Each row is a point on a tangle of strands that fork, close into loops and nearly touch. The rows are in no order.
(in the rows, 128 means zero)
Points whose rows are less than 110 apart are linked; no others are. Some points are linked to none.
j99: [151 149 136 104 147 184 171  96 116 142 128 117 184 212 106 160 106 103
 102  92 141]
j522: [104 175 131  94 154 127 109 228  97 110  92 161 137  79 129 150  96 169
 111 128  63]
j313: [142  98  95  97 114 133 179 114  95 127 141 104 114 197 145 138 111  70
 137 105 107]
j750: [155  87 186 122 120 179 155  74 114 183 136 111 162 179 145 145 131  98
 131  78 104]
j455: [160 104 129  99 138 175 162  74  97 144 125  64 119 169 111 144 158  84
  96  88 154]
j154: [145 123 120 105 121 170 123 189 174 119 109 134  97 145 164 158 151 126
 122 157 151]
j168: [121 134 109 113 143 104 102 169 125  80 104 150 108 120 163 125  81 168
 115 165 135]
j853: [116 145 132 104 143 115 123 166 103  73 127 176 193  39 132 203 127 173
  92 173 148]
j761: [133 167 127 132  57  77  96 118 103  96 136 137 153 121 116 123 122  86
 103 140 104]
j550: [145  73 140 131 116 122  72  58 150 125 140 114 100 110 121 114 131 142
 169 149 149]
j46: [121  84 137 112 133 122 126 147 156 125 136 149  81  83 152  90 146 172
 161 119 141]
j161: [118 164 113  90 163 122 103 224 132 124 105 184 151 117 131 132 128 185
  81 124  74]
j784: [103 107 148 164 146 137 162 111  96 170 101 119 161 198 140 149  72 137
 105  81 127]
j702: [120 159  73 104 132 130 102 199 106 109 105 128 154 145 175 127 106 123
 151 129  74]
j281: [115 152 112  78 139 128 118 199 126 128 134 186 141 106 143 126 124 145
  54 148 119]
j285: [115 118 104 158 127 138 120 144 136 142 114 125 100 126 108 170 129 144
 138 143 190]
j356: [146 124 143 105 116 117  80  87 159 136 104 106  90 117 118 120  98 151
 140 178 163]
j58: [120 168  92 126 150 128 127 182 131 145  82 135 128 155 167 124 102 125
 181 110 125]
j359: [148  95 124 127 164 125 145 100 109 147 202  90 108 102  76  61 146 148
 153 155 141]
j252: [ 79 136 108 110 120 125  89 217 107 105 128 181 161 106  91 176 161 150
 106 164  90]
j598: [135 156 109 113 114 142  95 159 147 122 110 124 157 153 110 146 157 115
 105 203 136]
j32: [173 144 202 121 142 183 182  86 156 185 116 122 179 200 133 131 120 116
 125  82  94]
j532: [144 115 100 117 127 173 113 117  99 160 140 107 198 196 116 150 114  93
 103 112 110]
j283: [103 143 174 151 137  83 155  64 129  57 141  82 128  69 135 136 157 124
 134 138 159]
j250: [137 157 143 131 119  96 147  64 108  81 114 106  98 116  96 112 139  80
 130 131 123]
j454: [139 128  96 141  94 113 130 167 138  99 106 146 117 121 136 187 153 106
 159 142  98]
j227: [137 112 110 111 106 147 106 162 148 135 136 149 159 157 174 123 142 123
  76 109  71]
j469: [157  79 150 133 149 166 182 109 112 167 181  85 137 116  56  46 136 143
 135 119 115]
j290: [101 123 163 150 128  76 100  84 141 136 174 143 107  83 128  76 110 130
 190 113 153]
j274: [165 106 134  97 178 183 175 118 123 176 143  70 145 117  33  57 165 134
 164 114 129]
j166: [120 103 119 115 127 138 101 180 124 124  94 111  63  84 164 168 101 148
 164 126 111]
j289: [138 120 163 159 142  97 140  98 144  55 140 120 138  48 146 151 159 159
  96 121 173]
j478: [ 88 142 134 151 103  93  57 124 116  81 136 128 205 102 127 146 143 153
 118 156 111]
j610: [124 132 127 120 105 116  98 109 113 154 129 146 134 140 129 100  92 116
  56  96 146]
j757: [126 166 109  84  89 137 116 162 143 140 155 156 167 162 145 113 147  86
 100 124  73]
j424: [ 98 167 157 127 124  85 180  61 111  85 125 100  95 102  95 128 152  86
 132 144 182]
j846: [104 117 128 117 120 130 121 179 140 107  93 183 131  61 148 173 129 159
 187 143 173]
j321: [130  64 121 145  98 154 112  86  94 150 155 114 117 145 128 139 126 114
 123  73 118]
j886: [132 163 132 117 134 110  72 154 143 108 106 157 154 105 125 103 129 150
  53 153 126]
j470: [143 109 126 139 132 115 179  97 105 132 157  80 110 161  65 126 103 132
 172 103 142]
j731: [140 136 136 111 116  90  80 121 136  76 121 179 149  71 174 110 159 122
 144 110 172]
j323: [136 144  93 152 124  98 132 135 100  88 138 108 133 158 106 134 164  71
  88 132 120]
j664: [114 126 135 136 107 121 193 136 130 186 171 114 111 130  65 103 132 150
 169 158 124]
j762: [144 110 138  99 101 155 161 101 138 178 163 126 117 134  67  97 142 104
 177  77 123]
j659: [ 81 163 117 153 107 127 103 186 121 140  95 171 148 130  93 157 122 153
  84 140  80]
j158: [172 138 165 144 138 153 175  88 163 176 126 130 149 190 105 107 106 142
 181  89 107]
j695: [ 99 136 120 115 131 170 107 152 104 169 127 114 192 195 145 151 110 116
 112 128  47]
j862: [115 127  99 145 113  98 110 171 111  50  98 128 133  88 151 192 149 139
 176 167 131]
j504: [ 99 129  92 139 120 160  70 187 120 162  95 142 123  98 135 151  90 159
 112 110 125]
j745: [120  87 170 151 140 111  78  76 167 140 183 143  95 100 131 107 127 150
 193 140 133]
j172: [153 136 152 162 127 108 170 102 168 156 106  92  85 131  93 106 141 122
 110  99 104]
j270: [132  87 122 125  88 131 170 156 122 171 194 111 103 100  97  86  96 158
 160 168 119]
j109: [145 122 118 120  96 116  84 116 159 100 138 148 113  88 129 134 163 109
 124 135 155]
j699: [ 95 156 146 168 146  65 107 100 115  45 149 151 158  77 149 102 118 137
 106 148 171]
j605: [139 151 118 128 127 168 152 137 184 183 127 140 117 192 173 129 136 111
 191 100 108]
j135: [131  46 151 116 119 154 150  88 105 192 155 110 127 175 169 144 131 113
 134  62 125]
j542: [159 114 139  95  99 116 117  99 150 141 110 118  86 130 155  90 112 133
  72 117 137]
j72: [170 133 121  96 113 181 161  84 119 130 129  93 102 164 102 128 160  54
  88  99 102]
j280: [111 120  92 101 120 123 118 117  78 128 157 144 119 131 108 104 120  95
  52 120 141]
j170: [156  76 153 180 142 126 165 120 155 152 135  72  98 162 110 132 137 152
 115  99 101]
j144: [124 100 123 116 158 105 158 150 128 165 155 132  98 125 141  86 135 132
 173 118 163]
j746: [130 147 124 182 109 129 172 159 167 130 117 133 106 168 127 141 156 108
  80 117 113]
j437: [127 106 110 138 102 125 103 171 143 108 122 169 145 117 160 158 150 133
 109 120  89]
j783: [ 75 143 167 144 113  98 142  72 134 116 169 115 139  46  85  95 162 107
 174 128 179]
j360: [109 175 142  93  88 110 133 130 132  76 132 135 165  90 135 162 147 106
  98 172 165]
j357: [133 114 149 139 145 117 229 111 113 159 161 108  80 157  65 103 113 139
 149 132 139]
j391: [141 159 138 138 133 145 160 109 147 156  96 114 149 201 183 131 112 104
 163 102  74]
j944: [142  80 146 167 150 104 109 115 147  61 143 134 102  87 135 143 166 178
 118 150 164]
j365: [138 137 122 138 152  93 138  57 104 121 137 107 111 152  72 102  90 136
 167 104 163]
j941: [169 113 119 122 107 162 149 156 183 186 135 120 110 157 149 118 171 116
 157 112 102]
j157: [149 175 110  82  89 110 128 119 126 116 142 142 149 124 125 115 155  55
 118 147 111]
j916: [137 127 128 158 169 113 145 112 130 179 104 119 156 198 118 113 112 121
 132  64 148]
j107: [103 176  85  94 156 119 100 222  83 103  91 162 125  95 151 131  97 115
 131 127  90]
j602: [116 112  97 129 117 193  80 138 129 170  96 125 131 140 149 151  98 129
 128 126 138]
j236: [108 102 121 131 152 137 102 146 117  64 147 165 147  57 145 197 131 172
 106 154 177]
j434: [130 104 139 143 155 106 179 113 130 182 143 119 130 155 123  86 137 118
 156  71 158]
j685: [125 124 120 142 125 121 138 112  74 141  95 121 128 191 110 144  75 145
 108 127 111]
j557: [145 134 121 126  79 141 147 105 137 147 126 124  98 127 119 121 152  65
  73  93 101]
j213: [141  95 124 147  99 119 111  99 124 130 144 114  94 135 122 111 153 123
 149 114 143]
j657: [155 109 127 138 123 130 156 129 153 131 101  79  95 181 142 132 123 159
 118 147 122]
j278: [ 84  75 111 113 130 139 137 153  99 141 114 110  85 135 176 161  87 139
 171 112 123]
j27: [122 126 103 150 122 137 146 146 118 127  95 102 122 168 126 161 106 153
  79 164 104]
j742: [116 130 122 116 121 143  53 161 135 130 116 177 121  66 163 157  98 161
 120 125 142]
j11: [112 105 101 150 173 102 123 112  87 115 155 134 101 149 127 121  99 140
 102 123 190]
j770: [104  89 142 171 145 118  98 112 146 134 194 138 139  79  93  98 142 167
 188 179 143]
j402: [102 158 148 136 117  78  71 161 126  93 108 168 194  98 116 130 143 173
  99 140  95]
j95: [109 128 132 127 129 123 116 145 142  73 127 147 147  60 145 180 151 144
 172 170 186]
j768: [158 192 107 124 150 126 138 142 155 122 102 113 129 189 156 121 118 120
 155 136  99]
j282: [127 210  96 146 145 167 164 156 157 144 100 160 142 186 160 130 118 124
 104 133  99]
j794: [153 110 118 119 120 114 178  92  93 110 133 100 121 191  96 153  88 106
 138 106 120]
j382: [133 107 112 156 169 149 133 173 115 139 107 108 164 177 207 134 140 144
  89 100 127]
j451: [134 184 117 124 111 118 118 108 135 106 118 106 138 133 114 155 132 124
 112 191 155]
j868: [113 143 137  96  82 122 132 141 120  70 135 185 188  52 142 180 140 126
  97 151 158]
j440: [105 154 136 148 139  93  77  88 136  87 128 140 163  74 146  99 130 107
 124 123 193]
j355: [118 115 128 131 122 187 116 147 147 175  73 103 127 156 178 152 106 138
 140 135  94]
j997: [129 145 143 140 156 121  74 190 122 118  76 166 121  47 145 176 109 165
 157 123 138]
j14: [157 102 147 106 139 131 124 190 153 119 112 134  95  90 162 128 131 177
 178 145 122]
j377: [171 156 148 169 104 131 179  98 143 121 109 122  93 147 114 124 140  95
  76  97  85]
j558: [128 120 177 132 129  94 106  68 135  85 128 130  91  71 144  83 139 122
  92 132 130]
j404: [103 126 141 152 164  95 132  89 113 131 147 121  81 150 119 104  65 165
 139 137 183]
j958: [116 160  81 105 104 140  96 192 140 115 120 164 181 129 112 168 172 110
 132 189  87]
j559: [106 151  84 102 129 130  91 119 108 164 114 139 147 165 157  95  73 122
  92 118 123]
j245: [108 192  93 152 156 190 144 149 121 164 117 142 188 194 162 145 107 102
 131 134  52]
j883: [154 133 148 136 133 114  93  85 149 119  91 115 108 112 135  81 108 140
  97 162 140]
j114: [131 138 139 114 158 113 139  73 126 116  94 109  96  81  90  76 167  81
 149 113 133]
j573: [131 110 153 120 156 123 101  62 125 102 130 124  70  61 115  79 170 109
 141 122 155]
j577: [117  98 116  93 123 128 163 134 106 156 142 127  83 166 159 129 110 120
 163 115 141]
j187: [106 116 151 149 155 111 102  85 127  74 186 114 101  92 124 125 136 118
 167 166 192]
j31: [119 105 148 164 140 134 123 129 123 159 208 115 123  70  72  66 154 149
 145 176 154]
j335: [153 127 157 126 153 165 205 104 168 180 130  98 123 182  87 119 156 127
 164 113 101]

A tip is a point with one link. Name the tips that can be reached along the links from each point below, in the order of the rows.
j768 => j99, j478, j941
j868 => j761, j659, j355
j377 => j455, j270, j746, j11

Name the points in between on the shortest way along the links from the first point to the second, in order.
j598 / j761 => j451, j360, j868, j853, j236, j95, j862, j454, j437, j227, j757, j157
j941 / j402 => j605, j391, j768, j58, j702, j107, j522, j161, j281, j886
j558 / j335 => j883, j356, j550, j213, j321, j135, j750, j32, j158
j365 / j377 => j470, j794, j685, j27, j657, j170, j172
